Each row is a point on a landscape with many peaks, with its height.
From any point a climber steps to the highest of the 2 points nearest to it. It stops when none of these is higher. Distance is the straight distance between rows; heights are no part of it.
J532: [ 66 115 136 152 164  86 109 158 134 132 165 169  69 100  81 108 112 106
 190 132 152 105 105  99  91 110 130 168  89 126 200 140 138 129  75 105
 135 118 159 144  77 126]  height 792
J427: [166 131 109 166 142  85 175  98 116 236  93 133  95 110 173 116  71  90
 129 111 111 129 148  71 151 162 131  87 100 133 150 143 120  77  90 142
 171 165 128 112 135 123]  height 210
J256: [135 119 144 186 177  96 145 182 165 165 125 147  74 125 106 143  91 117
  93 143 152 133  89  87  94  74 181 131 105 184 148 108 100 100 143 106
 137 148 144 144 140 134]  height 119
J591: [145 191 186 128 150  91 115 163 124 138 158 141 141 134 138 175 137 105
 110 132 122 112 100 141 178 107 117 101 113 115 102 106 151 104 138 121
 173 133 132 159  93 132]  height 15
J202: [154  99  99  92  93 137 140 107  87 154  90 103 152 144  97 177 120 150
 138 114  86 134 186  71 167 148 131  48 100  90  89  91 127 112 147 147
 149 107 109  77 157 106]  height 555
J18: [139 150 143 119 167  82 129 178 160 163 176  97 123 147 141 134 160 126
 121 146 173 149 113 121 178 115 121  74 118  93 150 102 153 125 129 132
 165 116 142 170 103 169]  height 10
J901: [104 118  77  82 104 192 176 172 138 122 129 126 145 136  83  64 125 134
  98 181 145 132 144  89 170 141 164 122 119 102 117 110 108 184 154 113
 132 114 173  69 155 144]  height 559
J573: [105 106  78  89  91 160 118 105 158  68 147 103 156 100 123  73 111  99
 170 134 130 145 142 185 143 158 117 156 113  92 150 151 153 152 125 131
 113  65 151 117  70 154]  height 340
J668: [ 85  83 151 172 172 106  97  95 116  72 117 143  76 177  70 135 190 129
 108  97 151 122 109 120  86 162 122 159 167 162 137 125 109 186 103 107
 163 105 159 153 154 105]  height 432
J760: [ 73 133 100 168 146 112 101 118 175 142 122  81  82 122 104 128  98 122
 125 129 191 154 150 179  90 114 109 166  90 103 134 133 108 100 113 104
 154 105 134 152  81 102]  height 344
J944: [209 152 147  82 143 138 122 166 134 128 137 212 176 103 121 159  98  61
 118 131  46 155 106 116 106 156 122 126 153 162 133 125 123 100 129 106
 110 155 106 129 110 116]  height 593
J276: [117  85  87  94 107 144 134 133 150  91 127 110 116 121  53 108 107 109
 171 147 138 127 130 160 118 139 102 181  68  79 135  99 132 135 145 137
 120  98 139 124 111  90]  height 356
J985: [150 150 104 130 143 132 123 139 173 166 140  92 170 162 136 123 134 142
  97 129 168 186 168 130  99 146  86 106 153 139 162 154 154 148 120 108
 140 124 113 148 154 153]  height 411
J304: [126 131  93 140  88 168 133 101 104 116 130 102 182 139 121  96  96  95
  78 140 145 120 128 210 129 129 141 135 147 143 107 159 119 173 141 139
 106 133 160 118 157 153]  height 594
J664: [149 134 121 127 162 123 145  87 157 194 105 114 123 144 172  86  95  94
 111 163 114 180 135 120 145 109 107 137 156 149 144 105  92  73 108 148
  81 134  73 134  93 124]  height 269
J193: [141 123 125 119 125  95 120  83 121 115 164 161 118 111 159  84 195  58
 176 117 137 176 117 165 127 137 101 137 183  92 192 159 110 151  70 140
  91 121 159 132  78 104]  height 565
J671: [ 97 151 136 104 134 161 104 107 120 124 118  83 154 156 113 129 132 136
  98 143 141 173 134 102 171 106 115 135 188  91 147 121 109 154 129 117
  99  89 121 121 105 142]  height 737
J130: [ 84 115 133 155 125 151  89  77 116  53 114  88 145 130 158  92  99 157
 124 130 141 138  94 179 140 143 131 189 189 135 149 112 125 132 134 123
  96 102 146 158 129 183]  height 304
J495: [185 155 169 135 147 107 159 168 111 154 143 156 136 150 130 160  62 123
  84 147 133 125 125 136 153 100 148  96  98 156  92 124 127  83 155  97
 195 156 113 161 107 154]  height 21
J894: [134  84 126 144 125 136 140 135 134  96  81 106  81 103 133 152  98 125
 134  55 159 163 152 148  51 117 125 130 139 123 146 203 177 101 127 125
 120 100 119 118 173 145]  height 305
J348: [136 101 116 103  95  96 117  79 129 111 115 147 114 116 217 100 173 123
 161  77  73 142 162 113 145 178 100  73 125 118 158 134 144  87  85 198
 104  94 102 116 132 137]  height 72
J563: [147 150 142 122 156  86 144 155 172 153 171  66 107 122 187  92 188 165
 128 116 185  99 119 163 157  99 143  92 144  94 122 140 164 137  85 151
 142 109 121 123 119 181]  height 5
J804: [204 130 123 134 160  72 102 113 113 113 140 150 103 106 156 131 144 112
 157 118  88  55  59 125 133 158 130 157 156 182 128 108  81 101 136 185
 111  92 112 146 139  93]  height 56
J989: [203 127 140 106 138 103 154 106 100 132 101 160 155 147 152 147  39 152
 144 140  90 115 147 128 151  89 149 119  95 120  93  98 116  72 141 132
 186 147  73 149 104 165]  height 30
J6: [ 93 154 179 123 134 136 136 163 110 148 171 117 132 140 130 139 161 199
 128 146 150  60 154  76 138 146 126 125 120 177 109 143 167 172  78 135
 131 135 107 120 111 147]  height 165
J598: [169 103  95 104 105 132 115 122 103  95  81 119 101  94 156 171 148  87
 152  96 100 132 103 129 111 138 148 143 150 121  70 110  91 103 159 169
  74 110 103 117 177  88]  height 748
J324: [105 127 118 140 145 119 124 110 107 130 153 154  86 133  88  94 144  97
 114  80 122 107 129 159 130 173  79 143 114  89 163 191 158 148  80 103
 197 105 189 122  83  77]  height 721
J64: [157 191 159 124 138 136 115 106 103 152 117 150 131 117 121 144 145 121
  92 117  64 100  97 110 131 125  91 173 180 145 137 114 127 123 119 152
  93 159 133 133 158  38]  height 623
J182: [153 117 106 155  92 108 127  88 127 121  87  84 176 134 197 103  98 161
 148 118 122 126 143 203 167 168 126  76 108 111 131 108 162 100 156 140
 190 140 120 155 139 180]  height 636
J437: [181 114 135  78 114 124 115 163  93  94 166 173 183 131 139 135 144 124
 150 127 105 136 118 103 142 148 147  56 158 126 142 137 147 168 118 114
 141 124 124 143 148 206]  height 542
J902: [150 130 139 147 141 146 127  59 129 151  75 135 154 115 165 137  57 119
 133 156  72 135 140 151 105 102 112 181 140 186 141 100  98  73 140 161
  52 145  61 151 111 117]  height 253
J296: [111 101  88  89 137 173 188 187 138 144 126 139  99 130 124  56 114 125
 117 131 166 149 131  46 135 174 170 126 140 111 129 156 123 160 116  77
 160 121 180  59 161 159]  height 533
J259: [ 74 109 154 177 148 126 138 123 129 182 125 108  89 123 127 137 134 166
 114 118 171 134 143  76 116  75 155  95 124 143 167 153 135 122  80 119
  84 149 106 122 134 188]  height 104
J604: [200 150 148  99 138 111  92 199 154 123 153 183 158  94 127 195 167 101
 162 124  76 120  96  68 106 160 128 131 140 192  98 120 131 118 143 123
 127 134  96 138 131  93]  height 633
J497: [123  76 146 125 137 100 124  95  71  92 107 152  90 134 108 133 140 118
 138 127 105 105  73  91 174 105 160 125 139 141 114  90  79 126 138 138
 112 112 115 120 143 127]  height 637
J350: [111 128 123 128 105 113 150 180 119 121 115 113  72  97 105 126 143 134
 138 103 114  79 117 128 121 173 122 151  87  83 134  99 164 132 126 176
 162 100 194 110 174  56]  height 151
J73: [147 166 154 114 116 159 129  57  62 127 114 119 153 131  89 155 123 130
 104 106  76 109 118 133 173  73  94 169 162  91 137 120 118 121 132 153
  63 157 138 140 152  73]  height 666
J474: [193 123  95  70  99 159 153 186  90 141 159 192 155 111 107 103  79  98
 110 142 102 111 117  95 143 138 164  84 136 119 145 161 126 159 111  95
 146 136 169 120 158 171]  height 531
J266: [164 184 176  96 131 142 153 151 117 136 123 180 141 139 127 144 144 140
  86 156  67 109 116  61 145 128 120 157 165 189  89  92 110 119 135 142
  92 155 106 105 157  75]  height 583
J600: [133 121 136 123  97 136 109 156 116 136 173 143 156 117 124 186  87 126
 146 136 132 121 159 135  80 151 126 102  75 180 103 173 146 129 119 120
 126 137  83 146  85 161]  height 264
J441: [171 135 131 133 116 144 122 151 128 180 123 138 137  84 142 188  84 107
 126 131 128 145 149 116  84 109 146 112 133 166 107 175 126  99 123 119
  95 138  65 139 130 147]  height 278
J780: [106 140 115 102  81 159 131  94 125  93 119 103 183 124 156 141 116 121
 158 154 105 132 155 211 169  92 130 130  87  93  98 104 114 102 174 169
  67 127 112 143  76 119]  height 224
J914: [ 87 174 108 130 134 173 116 201 188 170 116 122 126 115 103 141  89 159
 117 174 174 177 170  85  70 112 112 170 121 128 138 119 125 126 147  70
 142 144 126 145 129 121]  height 487
J380: [150 117 119 123 125  93 101 101 125 119 120  88 139 127 119 194 137 116
 149 100 141 160 110 173 147  84 117  89 106  60 104 119 123  91 180 105
 149 124 102 144 108 125]  height 606
J686: [100 100  92 144 121 114 120 112 136  94 147  89 112 125  50 110 152 144
 144 146 170  84  95 203 139 104 131 160  74  62  95  97 113 162 167 114
 144 147 162 110 135  95]  height 371
J360: [ 76  80 162 146 158 106 132 187 138  95 158 176  87 132 105 134 110  90
 162 151 159 135 117 161  60  91 157 138  91 142 169 129 141 127 119 107
 100 128 136 148  76 170]  height 754
J103: [113 117 150 214 165 122 108 161 163 140 106 174 104  85  98 156 102  61
 100 135 119 129  82 107  99 119 197 161 107 217 147 123  73 104 152 132
  84 131 149 144 152 141]  height 127
J550: [122 176 105 125  97 161 111  75  73 137 135  70 152 115  98 130 122 142
  97 125  98  85 130 170 179 133 102 157 159  64 128 138 105 151 128 150
 113 113 165 122 120  78]  height 718
J16: [158 118 127 133 151  91 169 116 136 121  71 190  95 130 205  79 133 125
 115 115  70 116  86  81 134 140 158  98 148 133 129  63  96 103 155 174
 127 146 132  95 197  92]  height 187
J812: [ 77 108 154 167 173 121 112 139 127 124 108 153  81 169  73 149 128 155
 110 120 139 112 127  75  93 135 119 170 118 194 124 105 115 143 125 101
 153 123 114 148 126 100]  height 454
J521: [146 133 144 140 117 167 142 123 118 103  98  82 134 108 102 133 122 235
 141  87 153 100 143 106  97  88 119 176 153 109 125 143 192 143 145 114
 134 147 126 114 212 126]  height 549
J988: [154 107 101  94 140 116 206 133 185 122 122 126  81 130 143  20 147 144
 107 147 133 105 119  98 189 145 152 112 108  72 124  72 136 137 114 185
 147 111 165  86 162 122]  height 167
J426: [ 96 122 113  81 100 176 181 175 116 110 121 148 128  96  99 100 125 145
 130 142 114  69 137 113 168 102 176 136  94  79 114 117 170 158 152 143
 151 112 183  88 117 129]  height 588
J585: [127 146 181  89 131 128 156 155 123  75 118 229 159 149 182 129 151 140
 141 174  87 142 127  95 152  91 175 105 140 137 105  79 104 104 156 118
 104 147 101 113 118 186]  height 509
J728: [152 123 116 133 149 115 113  90 120 124 102 105 133 118 169  89  74 114
 131 142 105 151  92 130 157 137 131 150 179 136 158  95  89  88 127 133
 110  93 122 147 122 156]  height 284
J163: [159 125 107 143 120 132 111 146 155 136 120  90 103  94 131 178  84  94
 127  97 155 173 151 139  39 135 117 167 129 183 120 185 135  99 127 152
  85  82  99 145 149 111]  height 292
J954: [135 159  67 148 100 110 111  97 145 159 132  85 199 130 164  90 120 100
 129 156 120 154 121 181 186 178 105  85 112 104 135 105 115 122 166 114
 180 152 154 140 122 132]  height 677
J737: [124 128 148 105 120 133 140 171 133  91 130 111 125 134 129 128 113 123
 106 123 130 130 118 165 138 112 129 130 123 118 132 111 158 124 147 173
 101 100 150 143 150 139]  height 752
J449: [142  95 138 108 147 100 141 102 102 115 144 184  98 140 132  86 162  82
 144 127 106 109  82 127 129 124 124 119 157 117 158 132 116 146  87 149
 103 132 138 118 130 109]  height 595
J853: [128 112  92 110 109 131 124 114 127 127 134 108 120 138  75 133 160 121
 138  72 111 118 145 148 112 154  87 105 114  56 137 170 162 143 143 117
 192 114 162  85 132  64]  height 692
J844: [ 77 105  96 149 109 149  90  73 136  76 120  86 143 116 168  73 110 103
 155 128 173 181 124 203 115 144 125 165 167  97 151 158 101 129 113  85
 116  91 146 118  63 163]  height 324
J469: [ 85 168 176 228 145 104  72 106 134 143 115 109  94 109 132 202 161 132
  71  82 131 110 125 146 101 125 133 141 125 187 114 141 124 115 133 147
 113 130 137 177 163 114]  height 144
J232: [125 108 116 114 119 134 139 132 126 182 118  99 146 166  91 183 130 175
 113 129 130 164 189  66 150 137 109  46  90 109 127 133 138 116 171  90
 164 136 101  83 149 142]  height 532
J861: [ 99 126 124 133 137 142 126 176 130 141 153  97 125 146 122 137 171 124
  94 162 193 155 141 102 104 127 185 112 173 150 104 148  81 190 125  74
 108 132 142  84 135 170]  height 640
J641: [181 137 137 124 132  89 148 107 135 136  85 145 125 129 214 121 108 170
 155 123  94  81 133 142 133 110 143 127 117 111  71  76 121  77 141 156
 181 158  69 128 119 122]  height 39
J188: [112 147 115 141 114 114 167 148 139 136 105  78  78 108 151  86 166 174
 113 137 118  98 116 137 196 170 140 124 105  70 123  73 132 123 143 183
 166  98 185 101 154  85]  height 158
J19: [ 99 125 109 117 119 147 148 192 180 144 163 166 124 150 112  92 157  94
 140 171 162 166 172 133  53 169 104 152  92 162 147 142 140 162 115 115
 110 143 138 128 119  97]  height 129
J868: [105  91 137 183 135 113 128 101 124  91 147 123  84 151  53  99 149 148
  97 117 177  71  84 178 103 100 145 167  98 139 112 107 122 183 106 117
 128 172 171 129 152 116]  height 388
J489: [167 153 180 100 139 109 102 135 114 111 137 191 190 117 156 162 193 102
 137 150  92 162 100 103 182 118 169  72 176 130 121 118 103 139 131  96
 123 156  95 134 115 185]  height 503
J70: [120 137 167 182 181  98 125 155 150 193 143 152  94 128  86 167 123 159
 137 142 150 106 114  45 130  64 152 121 102 179 174 123 123 107 116 109
 117 157 106 163 110 161]  height 111
J857: [ 91 148  96 127  89 170 124 158 155 141 107  99 148 126  89 177  77 129
 148 114  99 163 213 111  70 167  82 133  77 122 136 133 156 123 146 127
 139 108 135 119  90  72]  height 457
J409: [107 129 184 131 145 143 127 203 135 101 142 186 109 112 116 178 101 122
 135 150 141 147 118 121  71  94 166 160 126 171 142 137 124 115 158  89
  72 134 117 143 118 170]  height 722
J222: [113 138 139  64 104 166 139 168 104  82 147 145 158 130 109  96 121 173
 140 154  81  82 120  78 181 154 123 140 134 138 128  79 156 155 118 161
 123 101 155 107 135 128]  height 554
J94: [104 140 131 145 140 153 115 180 170 123 114 111 114 125 115 139 125 219
 134 132 176 135 129  79  64 105 128 182 144 167 148 121 160 135 124 112
 113 131 122 146 186 137]  height 513
J836: [133 160 158 162 133 116 128  95 134 116 150 140 167 168 152  73 150 137
  90 134 130 111  88 214 141 105 104 141 157 126 134 102 143 147 146 136
 144 175 160 176 137 121]  height 763
J21: [102 159 139 131 133 132  78 117 131 103 112 116 156 115 101 203 151 109
 127  89 105 205 111 129 139 116  97  97 139  56 148 133 130 107 182  71
 157 126 137 147 103 108]  height 632
J652: [150 127 121 148 135  88 114  88 123 195 120 147 127  91 211 117 112  92
 164  93 116 132 143 109 137 156 122  72 116 123 154 182 147  82  63 128
 156 151  96 126  96 166]  height 221
J799: [149 129  95  80 102 137 120 163 144 104 126 103 120 116 162 139 141 113
 147 131 136 163 124 116 120 142 128 123 159 124  96 116 119 125 133 151
 101  83 107 105 148 124]  height 805
J908: [125 124 114 117 109 148 103 123 106 119 188 129 186 126 116 120  89  89
 159 148 131 104 131 158 115 180 107 126 113 161 117 172 128 178  99 106
 152 123 115 149  46 153]  height 250
J713: [ 64 180 185 183 141 108  88 118 127 149 139 101 106 126 145 155 181 201
 112 111 143  84 123 108 122 131 116 146 150 174 115 122 154 146 105 135
 130 141 134 148 137 111]  height 154
J315: [107 110 130 150 106 147 113 122 109 103 144 146 174 136 145  94 130  54
  97 177 145 151 112 166 109 159 160 144 174 187 113 139  77 190 110 128
  59 136 149 137 137 166]  height 550
J450: [127 103 125 130 139  98 109 135 127 120 173 158 102 116  74 126 128  98
 181  96 157 128 119 130  83 142  93 145 104 110 181 185 166 165  69 104
 175 114 153 151  99 117]  height 755
J594: [104 130 192 139 153 137 132 126 111 113 120 162 126 182 107 166 169 188
 129 138 136 138 127  65 117  96 132 163 151 169  93 114 129 119 141  56
 163 151  91 123 111 106]  height 480
J371: [ 91 109 160 170 137 137 118 114 104  60 120 158 129 182  93 104 166 148
  87  96 141 107  90 166  99 151 128 160 156 160 104 105 131 183 140  96
 153 165 178 138 178 102]  height 410
J885: [156 170 158  61 130 145 168 165 110 118 165 205 149 151 147  88 120 156
 137 188  81  62 130  87 144 110 133 149 128 167 105  90 119 144 112 156
 110 150 111 116 116 113]  height 541
J320: [142 128 168  85 137 141 112 199 154  95 145 191 135  92 159 182 173  92
 170 158 113 160 108 103  78 125 165 134 142 171 112 127 114 128 148 126
  68 133  85 130 102 137]  height 676
J34: [160 120 128 142 128  80  85  79 110 127 144 127 116  92 181 139 163 113
 158  92  88 122  98 128 137 193 105 121 144 161 156 145 118 100 102 166
 113  91 106 152 115 123]  height 64
J112: [147 127 107 137 139 110 108 112 107 178 158 144 143  97 172 100  85  74
 152 149 140 104  99 134 131 149 139 109 138 147 117 169 114 133  85  85
 160 156 107 134  67 170]  height 235
J779: [120 176 121 122 111 145 129 135 169 170 164  67 171 148 151 130 146 180
  97 122 147 114 191 143 140 148  89  88 116 142 144 163 191 149 112 166
 116 118 123 141 128 153]  height 427
J887: [107 165 183 132 109 135 130 161 108 102 168 162 164 120 193 126 143 175
 137 160 134  75 130 121 136 116 161 122 136 189  99 133 154 147 118 142
 116 152 116 140 124 187]  height 179
J916: [142 161  88 120 139 158 158 176 178 150 121  79 137 154 155 101  90 110
  66 100 157 184 174 153 127 154 124 119 154 112 146 179 168 120 151 106
 176  84 159 121 138 160]  height 396
J645: [134 122 166  95 121 129 150 140 109  73 124 156 143 140 128 187 129 130
 149 156 121 156 147 127 148  70 169 128  85 125  69  95 109  64 178 109
 118 129  73 139 116 155]  height 545
J841: [142 136 110 119 180 126 148 133 153 162 124  53  82 156 124 105  88 105
  73  98 182 159 153 137 142 159 112 138 149  91 117 164 133 120  96  93
 201  69 141  98  92 139]  height 382
J22: [134  70  67  82 103 158 157 185 152 138 118 151 107 114 125 111 126 124
 153 153 166 170 141  80  84 136 171  99 114 126 111 154  87 132 150  72
 125 140 110  75 172 159]  height 507
J126: [161 142 146 169 117 153 152  86  69 120  93 108 156 133 146 133  50 113
  63 107 125 108 120 187 132 109 157 137 154 145  77 147 114 116 154 120
 149 155 147 124 141 143]  height 650
J754: [ 91 140 159  90 143 174 137 151 105 124 133 134 147 169 108 138 194 151
 105 143 151 152 151  81 138 103 141 114 200  94 132 155 119 200 124  66
 133 137 141  86 106 138]  height 685
J393: [ 82 109 147 145 122 154 137 103 106 153  93 139 148 159 120 150 144 194
 128 144 139 149 155  53 150 109 138  91 118 150 111 125 119 117 162  56
 145 174  87  94 129 151]  height 508
J260: [131 159  98 137 128 106 123 106 167 179 134  46  92 124 134 119 109 117
  98 125 158 157 168 198 135 122  83 153 113  71 152 147 120  82  97 163
 138  79 131 140  83  89]  height 355
J105: [155 133  79 115 141 118 145  95 168 160 121  39 118 176 116 102 132 112
  62 120 159 154 170 185 169 147  88 106 132  82 116 144 119 128 144 155
 154  85 130  86 117 102]  height 367
J690: [ 82 132 107 196 139 139  70  87 166 111 118  97 117  99 124 157 111 114
 126 120 167 163 122 193  57 105 118 189 132 129 131 134 100 100 146 102
 106 131 137 188 120 125]  height 332
J178: [ 81 106 162 125 152 145 157 162 119 125 130 153 111 154  98  93 174 152
 126 126 148 127 125  72 120 123 141 123 161 116 175 136 157 189  91 108
 133 137 160 110 146 146]  height 645
J238: [167  84 138 108 129 120 113 137 115  85 142 156 149 159  61 199 145  91
 138 145 137 185 113 128 134  91 139 125  96 145  89 107  90 113 188  93
 103 120  92 162 120 135]  height 574
J152: [146  79 103 116 151  86 182 123 161 115 106 156  74 148 159  47 120 125
 142 158 121 115  78 105 150 126 166 117 102 119 111  38  80 102 138 166
 151 140 134 100 148  96]  height 176
J252: [132 130 126 110 119 121 144 150 155 140 176 156 129 159  93 116 192 131
 146 159 143 115 121 163  96 113  96 128  92 140 108 117 151 168 136 135
 123 183 118 133 135  67]  height 136
J662: [180 116 121 125 123 111 120  95 105 110 124 138 194 155 163 109  85 147
 123 122  95 127 126 135 167 172 111  72 138 163 140 116 149 129 116 136
 171 131 100 162 147 203]  height 589
J335: [ 94  96 109 108  91 132 152  78 130 127 100 113 124 121 161  99 178 141
 153 113 118 138 157 133 149 104 125  75 117  84 161 143 149 115  98 181
  75 109 113  97 146 148]  height 78
J292: [182 130 142 140 140 121 150  86  89 122 138 130 127 127  83  95  99 182
 132 110 118  35 108 154 120 111 101 185 115 139 133 121 161 152 107 162
 132 180 141 144 182  90]  height 656
J669: [ 89 191 121 121 123 151 111 170 163 159 157  96 136 136 106 175 124 127
  95 100 122 138 197 128 112 131  78 107 104 116 149 172 171 138 108 143
 141  98 146 148  82 110]  height 442
J649: [101 142 103 133  94 137  92 100 107 107 163 135 156 104 145  82 156  55
 151 148 138 147 103 152 136 174 126 162 183 138 148 153  93 189  78 126
  86 111 180 129 116 129]  height 534
J959: [ 98 102  84 129  92 116 114  62 119 157 137  80 100 123  91 115 161 119
 141 118 150 147 177 125 145 118 108 104 108  97 157 184 113 142  95 166
  86 101 134  62 157 103]  height 85
J166: [167 146 113  90 121 178 153 180 113 149 114 175 162 119  99 129  48  85
 102 147  77 155 139 107 110 145 113 133 149 138 144 142 132 111 139  81
 142 141 138 129 106 122]  height 564
J251: [188 126 135 121 150  71 130 113 141 151 131 178  97 118 174 128 150 125
 144 127  93  72  93 135 131  87 142 115 112 149  98  91  90  84 126 199
  99 149  71 139 135 104]  height 48
J889: [170 115  97 132 115 112 176 132 120 168  67 154 112 115 184  92 106 125
 138 105  78 112 134  63 138 176 143  81 122 120 121 104 143 121 121 162
 180 148 138  92 191 109]  height 199
J829: [ 65 126 136 116 111 136 138 168 103 136 148 132 102  95 109 112 158 134
 148 129 135  89 104  73 170 118 152  99 106  77 150 128 160 155 103 130
 154 120 180 108 122 146]  height 614
J307: [104 119  93 106 134 112 127  94 118 199 138  71 103 143  64 144 132 119
 138 125 132 139 165  62 172 129  95  98  80  79 162 138 124 126  96 143
 132 107 131  95 115 106]  height 91
J35: [158 105 108 104 112  89 103  85 105 139 108  94 127 118 129 187 166 135
 159 116 103 132 124  99 186 127 129  72 106  79  88  87  95  85 152 139
 135 100  86 116 116 103]  height 581
J372: [ 51 137 144 145 125 143 135 114 131 207 121  92 116 125 100 150 117 175
 125 134 135 122 195  56 140 117  98 104  77 130 173 146 152 120  92 146
 101 141 107 129 112 130]  height 97
J192: [135  86 143 138 138 140 104  70  76  64  59 143 119 122 139 165 131 135
 147  90  81 137  93 109 143 140 139 158 161 148  99 104 101  99 188 119
 102 118 108 127 152 111]  height 688
J343: [118 129 143 234 163  85  83 123 165 163 115 126  73 106 133 162 127  75
 101  95 144 123 117 104 104 156 151 145 119 225 137 172  94  92 111 138
 131  95 140 162 128 132]  height 135
J571: [140 123 145 130 132 144 165 124 106 130  96 131 124 133 153 101  79 146
  97 103 109  96 140 159 122 104 136 122 137 120 125 143 165 114 124 147
 147 145 138 120 127 137]  height 705
J110: [ 92 143 104 106 100 174 118 194 186 125 104 133 149 112 104 164  79 116
 141 158 121 212 180 106  71 138  98 151  96 132 157 117 138  97 175 102
 101 119 119 151 114 115]  height 471
J90: [120  93 113 142 130 121 101 129 131 118 154 121 138 154  83 168 163 104
 128 149 187 170 110 145 102  87 161 114 147 122 111 143  85 164 157  78
 106 143 113 114 140 154]  height 607
J368: [168 144 162 137 136 114 137  66 129 106 150 110 147 177 102  85 160 190
 103 115 121  83 114 195 136 139  72 166 155 139 137 116 166 168 115 160
 130 149 127 151 165  91]  height 708
J65: [119  86 103 176 139 135 107 110 152  96 123 108  98 112 121 121 101 121
 145  78 197 173 117 177  43 102 135 176 152 125 171 182 152 123 105  88
 107 130 151 146 158 168]  height 317
J317: [129 117 113  84  94 131 143 181 150 108 160 125 120 114  78 139 189 158
 156 120 134  70 134 131 109 133  99 127  68 113  83 117 176 158 141 168
 127 139 140 109 172  67]  height 143
J312: [103 159  83 161 125 143 120  90 153 137 126 109 175 153 125  67 112  96
  93 162 131 145 107 215 165 119 110 142 131  80 140  94 104 135 170 103
 169 166 182 163 104 105]  height 713
J493: [102 111 105 129 109 129  86  89  89 105 127 110 115  90  95 177 158 142
 180  79 110 137 112 125 117 150  91 138 123  43 150 152 129 121 157  87
 161 125 142 115 121  66]  height 663
J787: [121  98 116 143 107 133 136  55 110 107  84  99 142 140 143 116  87 130
 136 163 114 136 143 204 136 119 123 149  99 146 108  88  97  97 156 181
  64 128  78 153 121 126]  height 237
J593: [149 143 139 162 120 147 125  92  78 142 100 111 136  79 143 130  99 214
 180  98 109  47 105 117 107 123 127 185 139 133 128 132 163 134 113 130
 140 191 133 133 179 103]  height 601
J877: [121 140 154 116 121 105 117 124 110  74 151 148 146 126 217 119 176 134
 138 128 135  86 104 171 165 110 170  99 153 119  66 112 125 134 127 158
 125 134 113 135 114 172]  height 196
J494: [113 131 141  80 102 157 137 105 122  93 136 122 151 140 178 125 153 131
 118 132 115  99 157 199 157 113 139 105 126 114  63 148 128 140 131 171
 101 110  95 113  70 146]  height 211

For each start below, name the point where the climber stops.
J103: J532
J188: J836
J65: J836
J779: J836
J668: J532
J19: J836
J804: J532
J787: J532
